Each row is a point on a tangle of strands that fork and nearly touch. The rows are in no order.
Two points are linked if the straight distance between their rows is under 61.7. Some points are linked to none.
q986: [-25   4  -4  14   2  -8  23  31   0  -8   3  -5  -8  22 -25   1 -28   5
   9 -31  34   4]
q624: [ 13  -2  -8  -5  21  -4   1 -18  21  -9   6  -8 -16  -4 -35  17   3  11
  17  -2  -2  -3]
q307: [ 29   4  -3  26 -14 -10 -27  12  20  -4   1  24  -7 -23  12   4  18  -5
   8  13   4 -25]
q547: [ 16 -16  -4 -14  13   3 -32 -26  10   6  -3 -15  31   8 -30   0   3 -14
  -5   1  -5  -2]
q14: [ -3  21 -16 -20   0   5 -13  -1 -47   0  13 -10  10   9   7  11 -22   3
 -11   6   3   3]
q692: [ -3   9   6 -12 -21   7  54  -7  17  -7   5  -6 -15  27  -3   0  -3   5
   2  -1  13  -6]
q500: [ -4 -22  10  15  15  14  -2  -6 -10  -4  -1 -15  35  16  -5 -10   4   9
   3 -20   8   5]
q817: [  5  32  14  26   4   5  36  13  -8  -5   3   7  -8 -12  17  16  -2  28
  17 -13  31  -1]
q724: [ 38  -5   5  -6  -4  39  17 -12  -9  21  13 -12  -7   8   0   3   1  -4
  15  -7  20 -13]
q296: [  6   5  -2   3  22  10 -14   9   3  -1   6   2  12 -21   2  10   1   9
  -9 -12 -20  23]
q964: [ -4 -14  11  -5   3  18  27  25   7  -8  -6 -17  23  11 -12 -28 -18  -9
  -9 -10  21   5]
q566: [-32  -2  -2  16   7  11  21   9   2  -8  -8 -16  -2  27 -15  -4 -21  10
   9 -23   3  12]
q691: [ -6 -28   2  -1  12 -15 -48   0   0  -2   5  -2   3 -31   2 -22  12 -11
 -11  -7   4  11]
q835: [ 21  -6   6   1  24  13   8 -22  21  22   1  -5 -13 -11 -23  17  12   9
  19  -8   2   4]
q376: [-35   5   0 -19   5  -4  -1  -1 -20 -12  27 -13  39  22  -1   2  -9   2
   3 -17  10   5]
q359: [ 15   9 -13 -15   4 -12 -12 -14  20  41 -15  17  12   2   1  15   4  -1
   8 -13  -2  10]
q909: [-31  16  22 -15  20 -10   8  28 -12  -5  11   9  14 -14  -1  -7   1  12
  -1   2   0  22]
q792: [-17  11 -41  -7  13  36  -5   0 -30  -3 -15 -28  26  -8  17  -1 -31  -5
   0  -2   1   7]
q668: [ 39   2   9  30   0  20 -26  20  -1   1  12  19  -8 -19   6   9   2   0
   8   3  14 -11]
q174: [ -5 -23   6  13  12  27  28   1  -7  -7   0  -8  12  -1  -7  -1 -10 -24
  -1  19 -13  11]
q794: [ -9 -15  -8  21  18  -7  -7  -7  27  -2 -20 -12  18   3 -11 -29  29  -5
  -6   4  -3   0]
q57: [ 25 -10  13   4   3  30   5 -19  27  28  17 -15 -37 -16 -14  -5  23  12
  18  -7  -4 -11]
q79: [ 20  -3 -12 -32  -3 -31 -12  -3  17  20 -19   9   8 -11  -8 -22  -2 -16
  -7  13  10  -5]
q270: [-17  10 -26  21  26  -9 -15   2  36 -13  -4 -15   4  14 -24 -17  25  10
   1  -7  -9   1]
q991: [  2  -5  13  31   3 -20  26  20   8 -14 -12   6 -22 -11  -8 -13  11  12
  -2  -4  31  -9]
q615: [ 22   4 -24  20 -13  -1 -16 -22   8  16  -9  15   1  21  14  -6  16   7
  -4  -8  23  -5]
q985: [ -3 -19  17 -14  -3  10  12  31  -4 -13   8  -6  24 -14  14 -28 -18 -13
 -21 -17  10   9]
q656: [  4  10  12 -12  -3  -6  18   1  -6   4  -8  15   3   3  12  -2  14  11
  -1  21  -9   4]
q969: [  6   4  17  -4   8  -2   4   4  -1  11 -13  22   8  13  -2 -14  23   6
  19  40  -2  -5]
q387: [-15   3  18 -46  -5 -21 -24   4 -20  12   2  -3 -13 -22   5   1 -12  -7
 -17   2 -11  19]
q17: [ 20   9  -9  16  18  42   4  12   9  -7  10 -11   7 -15   7  12  -4   3
   2 -16 -18  13]
q118: [-30  -9 -21 -14   2  18  -1 -10 -29  -1   9 -23  27  -5  12  10 -27 -22
  -8  -9 -12  17]
q256: [ -9 -11 -13  21  11   4 -20 -23 -40  -5   8  -3   1  -6  17  11  -5   4
  -4   3  -9  14]
q475: [ 16 -10   2 -22 -18 -12  20 -28 -12  15 -22  -6 -14  19   6  -5  -7   4
 -23   9   3   1]
q148: [  0  -9  -3  14  10   5 -15 -27   7   7 -16  -6  26  11  -6  -8  19   0
  -6   6  -7   4]
q393: [ 25  -4   1   3 -16   7  17   2  14   3   2  10 -20 -13  14  14   3  -8
 -10  -9 -15  -5]
q44: [-11  15  -5  -6   7   8  -5  -1 -33 -20  22  -7  21  13  -2   5  -8  13
   6   8   8   1]
q151: [  4 -13 -26   1  -2 -30   9 -34 -16  19  -8  16   8  -1   5  14  10 -15
  -7   7   5   0]
q673: [ 13  -7  11  -1  12   7   7  20  -2 -13  10  -7  24  14 -14 -12   4  13
   2 -17  23  -6]
q95: [  6  -6  -7   6  18  -5 -27  12   7  -6   7   4  16 -28  -1  -6   4   5
 -20 -18   7  12]
q741: [-34  -1   1 -10  11 -34 -36  22   9 -12   0 -19 -16 -12 -21 -34  13   3
  -1  -5  19   4]
q707: [  0  21 -26   4  26 -20 -12  -6  23 -26  12  -8  -1   2 -27   3  17  15
  17   4  -1 -15]
q132: [  8   1  -2  21  -3  13 -16 -16 -25  -1   1  16 -12   8  13  23   0   7
   9  11 -23  -1]
q723: [ 17   4   1 -26 -35   7  42 -12  -2   4  -3  -5  -8  28   8  -2 -17  -3
 -10   1  12 -12]
q733: [  2  -4   8 -25  12  -2  10 -19 -21  32 -14 -11  26   3  -8  26  -4 -23
 -15   3 -31   7]
q549: [-21  -9   8  21 -28   0  10   4  -6 -11  -4  19 -11  20  25  -4 -14   0
   1  -3  -2  -5]
q161: [  2  19   8  15  -2  33  27  22  -1 -27  17  -3  -5  17   6  -4   7   6
  13  13   2  -7]
q666: [  2  25  19   9  11  17  13  15 -22 -11   1   3  -3  -2  10  12 -19  33
  28  -7   7   5]
q55: [ 30  -1  -9 -16   6 -12   5 -23  31  27 -23  -5  11 -11   4   3  19   6
  -4 -17 -14   3]
q604: [-35  -3  -9   4   5   0 -37 -20 -39  -8  16 -10  -7  -5  13  -3  -4  -9
  -3   4  21  18]
q627: [ -2   2  14 -22  -3 -28  29 -13  10   6 -10  15  -8  -2  -2  13   9  14
  17   9 -18  -2]
q50: [-20  13  -9  16   3 -19  -4  27   4 -22  13  -6  -4   5 -27   1 -17   6
  -6 -26  39  -7]
q201: [ 40  11  -1  13   8  43  -8  19   6   9  20   2  -9 -25   9  19   2  -3
   8 -14  -9  -2]
q764: [  4 -24  -4 -24  11 -19 -13 -21   5  20 -15  -7  26  -2 -25 -17  -1 -23
  -7  12  17  -1]
q62: [ 20  -5 -17  -3  -4 -20  21 -31 -15  28 -24   1  -2   9  15   6  14  -3
 -24   4   0   1]
q427: [-27  -9  15 -17  21 -20 -30  20   5 -16   4 -15  -2  -8 -24 -24  20   4
   9   8  -8   4]
q874: [ 14   1  10 -12   2   7 -27  25 -16  11   1  14  -4 -15  -2 -16  -7 -15
 -16  32   8   9]
q725: [-33 -10  25 -14  18   2 -11  20   0   4  -5 -12  13   1 -15 -24  -3  -3
  -7   0   2  23]
q756: [ -3 -21  11 -11  -9  14 -20  16 -19   0   7  -7  20 -14  24 -17 -19 -12
 -16 -19   5  10]
q947: [ 36 -26   7  -2  -1   2   7   7  37   9   2  12  -9 -28  -2   5  20 -20
   7  -1 -18 -14]
q908: [ 24  -6   3 -10 -10 -13  14  -5  38 -22  10  -8 -27  -7 -17  -3  23   2
  24  13 -20 -35]
q133: [-15 -14  -2  14  14 -30  26   7   7 -18  -7   1 -13  -2 -25 -17  13   0
   2  12  16  -4]
q910: [ 13  12  -9  10   5  16 -18   5  13   5  -2  19 -12  12  -9  -3  20  -9
  15  44 -10  -7]
q952: [-18  11   5  -3  -5   1 -14 -13   1 -11  -2  -5   0  22   7   4  -5  31
   1 -11 -26  10]
q938: [ 24   1  15 -25   6  28   9   8 -16  42 -16  -8  27  13   0  15  -7 -30
  -5   6 -13   1]
q105: [-11  14   5   6   1  33 -10  -4   0  -5 -18 -18   5   8  23  -6 -11  22
  -6  -5 -36  17]
q888: [ 12  20 -10  25 -21  -6 -40  -2   4   2  -2  19 -11  14  11   3  -5  17
  -2  -4  25 -14]
q162: [ -1  -2  -6  -5 -10  -7 -33   0   9 -24  20  -6   2  22 -22  -2  -8   3
  -4  -7  10 -17]
q618: [ -5 -21   2  -6  -8 -23 -27 -15 -17 -11   5   1 -10 -11   1 -13   8  -4
 -11  12   0  -3]
q188: [-34 -11   3  25 -12  11  20  -2  -4  -2 -14   6 -14  19  16   2 -35   3
  10 -17  -6  12]
q872: [ 14   6  -8  20 -15  22  44  -9   7   7  -3   0 -23 -14  31   8   8  -2
  -9  -9  -5   3]
q198: [ 25 -17   9  -4  -9   2  16  -9  45   6   0  -4 -36 -19  -5 -12  25  -2
  25   2 -16 -24]
q364: [  2   7  12 -39 -15 -25  -6   4  -5   4  -7   5 -12 -15   2  10 -25   8
 -21 -13 -10   9]
q75: [-30  -7  11  16 -17 -46  -5  -3   8 -10  -8  19 -12  -3   8   6   6  11
  14  -8  -7 -17]
q664: [  5  13  -3   0 -33  27  56  -4  13  -4  19   0 -20   9  22   7  13  -7
   1  -3  -6 -14]
q545: [ 11  -4   4  -9 -15  -4  15   2   1  -2   3   3 -10 -17  11  21 -26  -3
 -18 -22 -15   3]
q897: [  9  -1   1 -21 -10  -4  -9  15  11   7  -5  10  -7   3 -14 -17 -14 -14
 -18  17  13   4]
q982: [ 13  19  -2  26 -33  -9 -42   6   2  -5   1  18 -19  -4  15  15  -3  -4
 -14  14   2 -22]
q798: [  0  26 -22 -12 -11  13  20   0 -41  13  -5   0   4  20  27  16 -24  -4
   1   6   7  -9]
q977: [  9  22  10  20 -36  23  26  19  18 -19  20   5 -13  10  28   2  14   0
   5   1   1 -26]
q934: [-13  19 -23  -3   5  38  -5  -3 -23 -12 -23 -32  15   0  25 -12 -23  23
   1  -1 -15   9]
q821: [-45 -13   1 -15   5  -6  -2 -10 -14   1  21  -3  25   1   2   8   1 -26
  -2  -1  -5  21]
q530: [-18 -29  -6  21  11  -2  16  -1  -3 -19  14  -1   6   6 -15  -5   4 -15
  -5  13   4   4]
q782: [ 22   2 -25   6  -6 -19 -16 -22  28  29 -15  18   1   9  -1   2   7   4
  19 -16  24 -10]
q967: [-37  -4   5 -41  -6 -24 -26   1   1   8  12   3  10 -14   5   0   9 -28
  -3   8 -11  15]
q458: [ 15  -6   9  -5  10  28  24   4 -17  22  -1   7  30   5  -3  11  -1 -30
   2  19  -4   8]
q220: [ -1  -2   4 -29   2 -14  24 -25   6  29 -19   4   8   3  -8  27   2  -7
   1   5 -34   8]
q129: [  5  -5   2   7  12   5 -42  19   8  -2   3  16  -8  -7 -20  -9   2 -10
   8  29  -9  -4]
q914: [-29   3   4   6  -2 -29  -5  -7  22 -13  -3   5 -10  15  -5  10  13  28
  19 -17 -35  -4]
q528: [  0 -14 -12  -2  -8 -39  -5 -28 -30   9  -6  16  -6  -8  -1   1   6  -9
   0  29  10  -9]
q536: [ -4   8  18  43  -3   0  18  28  -2 -11 -12   5 -22  -6   6  -6  -9  21
   2 -15  31  -2]
q917: [-23   0  -1  15  11 -21 -25  20  -5 -33  17 -17 -11 -13 -25 -13   0   2
 -12  -7  26  -1]
q704: [-20  -3  14  26 -29 -22   2  -2   6  -1  -8  31 -23  -6  20  18  -7   2
   2   1 -14  -5]
q269: [  1  34 -16   9 -13  12   9  -4 -32   3   2   7 -18  16  26  28  -2  -1
  -3  22 -23  -5]
q992: [ 16  22  14 -22 -21 -11  15  21  25 -19  10   6 -15  -5 -10   5  -1   3
  -6  12  -4 -20]

Follow the links from the first point to the second, and from the first to the third. Name the last point that the two ways share.
q79; q545; q985: q148
q270; q528; q118: q393
q364; q201; q673: q393
q964; q62; q897: q148
q549; q44; q364: q821
q132; q691; q914: q821
q691; q794; q161: q664
q897; q161; q723: q664

A fork is a point with three links. Follow the links from the first point to the second and name the forks in between, in order.
q967; q982: q393 q664
q872; q982: q664
q79; q118: q148 q198 q393 q821
q44; q872: q821 q393
q133; q985: q148
q549; q270: q821 q393 q198
q668; q835: q664 q393 q198
q545; q798: q821
q57; q952: q198 q393 q821

A fork is a point with three links, a tip a point with one. Leave the first point through the second and follow the links. Name the first fork or tip that comes.
q55; q359: q664
q148; q794: q198
q105; q952: q909
q725; q427: q821
q692; q723: q55
q666; q817: q148
q129; q910: q666
